Each row is a point on a tangle of strands that fork, close into loops and nearly touch. The rows are in no order.
In the rows, 128 means zero.
Points whose rows are less than 51.9 apart are linked; no others are. Some points are linked to none.
q259: [103 190 175 116 134  84 120 163  96 153 152 125 178 137 151]
q942: [129 149 149 141 176 147 147 132 114  87 155 154 145 129 129]
q194: [121 148 142 114  83  64  87 143 125 217 126 114 138 131 144]
q570: [120 188 175 142 167  97 114 162  97 140 192 140 164 149 129]
q77: [118 161 151 132 144 103 104 148 114 153 176 127 143 149 134]
q637: [138  80 129 119 119 195 159 142 113 100  74  83 127 172 122]
q126: [128 155 170 132 162 122  96 164  95 157 193 120 150 180 127]
q738: [152  82  90 138 134 127  80 102 167 150 172 124  71 144  97]
q179: [108 162 183  96 130 136 146 172  84 124 115 105 186 165 156]
q167: [132 149 134 117  94  49  75 138 147 216 140 123 130 123 132]
q501: [109 175 138 139 152 103 147 126 131  96 143 156 151  96 136]
q37: [ 98 198 172 119 145  90 136 159  98 124 144 137 183 124 150]
q553: [150  79  81 140 121 131  90  95 170 142 154 128  69 128 100]
q376: [151  99  92 124  90  73  73 106 173 195 134 132  87 111 109]
q107: [125 140 130 138 169 150 163 112 134  59 135 162 135 103 129]
q172: [114 194 174 140 157  78 112 158 110 146 185 141 167 136 134]
q111: [110 140 123 120 105 110 131 124 128 130 106 123 135 107 146]
q869: [145  64 117 119 109 196 179 138 118 105  49  69 127 159 117]
q933: [115 145 119 136 155 130 160 110 139  72 130 161 133  86 132]
q345: [105 181 160 127 140  85 110 152 112 151 165 127 158 135 142]
q922: [122  96  91 129 110 149 148 102 145  95  92 126 101 100 128]
q499: [122 179 176 136 176 124 149 146  99  91 158 152 172 128 135]
q404: [146  77 126 122 137 216 161 147 113  88  81  95 135 179 120]
q217: [128 147  96 141 128  72  98 107 172 146 157 151 108  88 119]
q335: [137 126 151 115 164 190 166 147 112  76 113 128 156 156 131]
q634: [150  94  87 129 100  94  80 102 172 179 142 129  81 119 107]
q880: [110 152 133 123 128 114 131 130 121 120 132 130 138 119 143]
q952: [126  99 104 122  62 102 127 107 126 180  72 116 106  95 126]
q139: [148  83  77 136 103 121  96  94 167 153 138 125  71 118 107]
q913: [140 136 119 119  82  45  72 124 161 223 122 132 113 102 128]
q332: [116 158 143 140 160 127 142 131 119  96 155 153 142 116 133]
q911: [105 162 164 108 131 128 139 155  96 126 118 113 171 144 152]
q205: [115 145  82 137  93  84 123  92 171 127  99 157 108  51 138]
q910: [130 147 145 144 178 156 165 119 127  61 143 166 141 113 127]
q360: [145  89 121 132 162 211 156 131 122  71 112 127 122 159 118]
q60: [132 126 102 161 166 130 138  96 160  83 171 171  98  93 117]
q684: [139  90  73 136  90 117 107  90 164 143 119 134  72  99 114]
q630: [122 143 154 104  76  67  90 146 113 231 121 108 143 142 145]
q617: [108 164 150 116 130 115 137 146 110 122 128 124 159 128 148]
q275: [122 152 134 135 140  97  98 136 136 151 174 132 128 133 127]
q396: [143 112 139 115 157 210 174 152 115  73  90 118 158 168 125]
q682: [133 169 178 122 184 161 167 151  96  76 136 150 183 148 133]
q102: [132 139  94 161 156 104 121  95 173 106 170 168  95  82 110]
q224: [129 114 114 144 155 157 135 110 136  86 149 146 107 115 122]
q557: [116 118 115 121  94 122 135 116 125 134  96 118 121 118 140]
q32: [125 129 174 103 136 178 141 178  85 121 109  95 171 191 145]
q917: [134 125 111 153 168 144 142 105 144  83 162 161 103 102 118]
q290: [126 174 181 128 179 138 159 148  97  83 144 151 179 135 137]
q260: [138  85  81 131  68 107 111  90 153 165  93 129  83  95 118]
q815: [143  91 124 122 151 214 164 140 124  72  97 110 131 161 123]
q754: [141  83  92 128  49  99 129  95 129 189  59 122  91  81 120]
q410: [136  83 106 112 110 183 189 124 137  80  49  92 123 127 118]
q821: [122 155 116 138 135  82 102 120 153 145 165 143 121 106 124]
q191: [144  69 107 119 105 192 182 125 127  88  47  83 118 141 113]
q263: [138 101 106 132 109 125  97 116 140 158 146 116  95 142 117]
q575: [106 166 118 137 141 103 152 112 144  87 128 162 139  72 139]
q694: [130 138  88 152 136  86 114  93 179 120 159 163  96  75 116]
q726: [132  97 105 143 150 173 132 113 137  92 142 138  96 132 117]
q995: [120 145 181  98 142 163 146 177  85 116 111 102 182 181 148]
q3: [122 100 106 123 101 147 133 113 130 117 101 114 106 123 127]
q642: [111 191 175 133 165 103 139 150 101 111 163 150 177 122 138]
q442: [143  91  82 130  53  97 118  88 147 177  68 134  82  73 116]
q484: [125  82  80 128 100 159 164  93 149  78  65 119  97  90 120]
q866: [130  85  97 121 108 171 176 106 141  76  63 110 114 112 123]
q373: [135  89 104 127  88 122 102 107 137 172 122 112  93 135 117]
q607: [122 132 159 121 141 151 111 162  89 144 150 102 149 182 137]
q509: [122 121 158 115 137 169 128 161  89 132 128  99 149 180 139]
q987: [124 141 164 122 141 139 101 160  94 156 166 111 149 184 136]
q171: [146 114 104 121  77  63  81 114 163 209 118 133 102 101 123]
q419: [129 166 165 139 164 110 100 156 108 149 197 128 147 163 124]
q123: [140  86 108 143 154 199 139 119 132  80 129 132 105 148 119]
q765: [128  97 111 125  74 114 117 110 127 172  96 112 106 117 129]
q654: [145  93 103 132 117 126  82 117 148 166 160 113  85 154 108]
q851: [140 145 164 123 184 181 164 141 105  71 129 148 168 149 135]
q42: [116 130 160 103  70  78 103 146  95 235 104  97 140 151 144]

How many points has the smallest loop of links through each point below? Write 0 if it is on no loop.
q139 => 12
q419 => 5
q575 => 7

Name the points in between on the shortest way along the links from the first point to the second, in order.
q260, q167 => q684, q139, q634, q376, q171, q913
q410, q404 => q191, q869, q637
q910, q501 => q942, q332
q111, q410 => q557, q3, q922, q484, q866
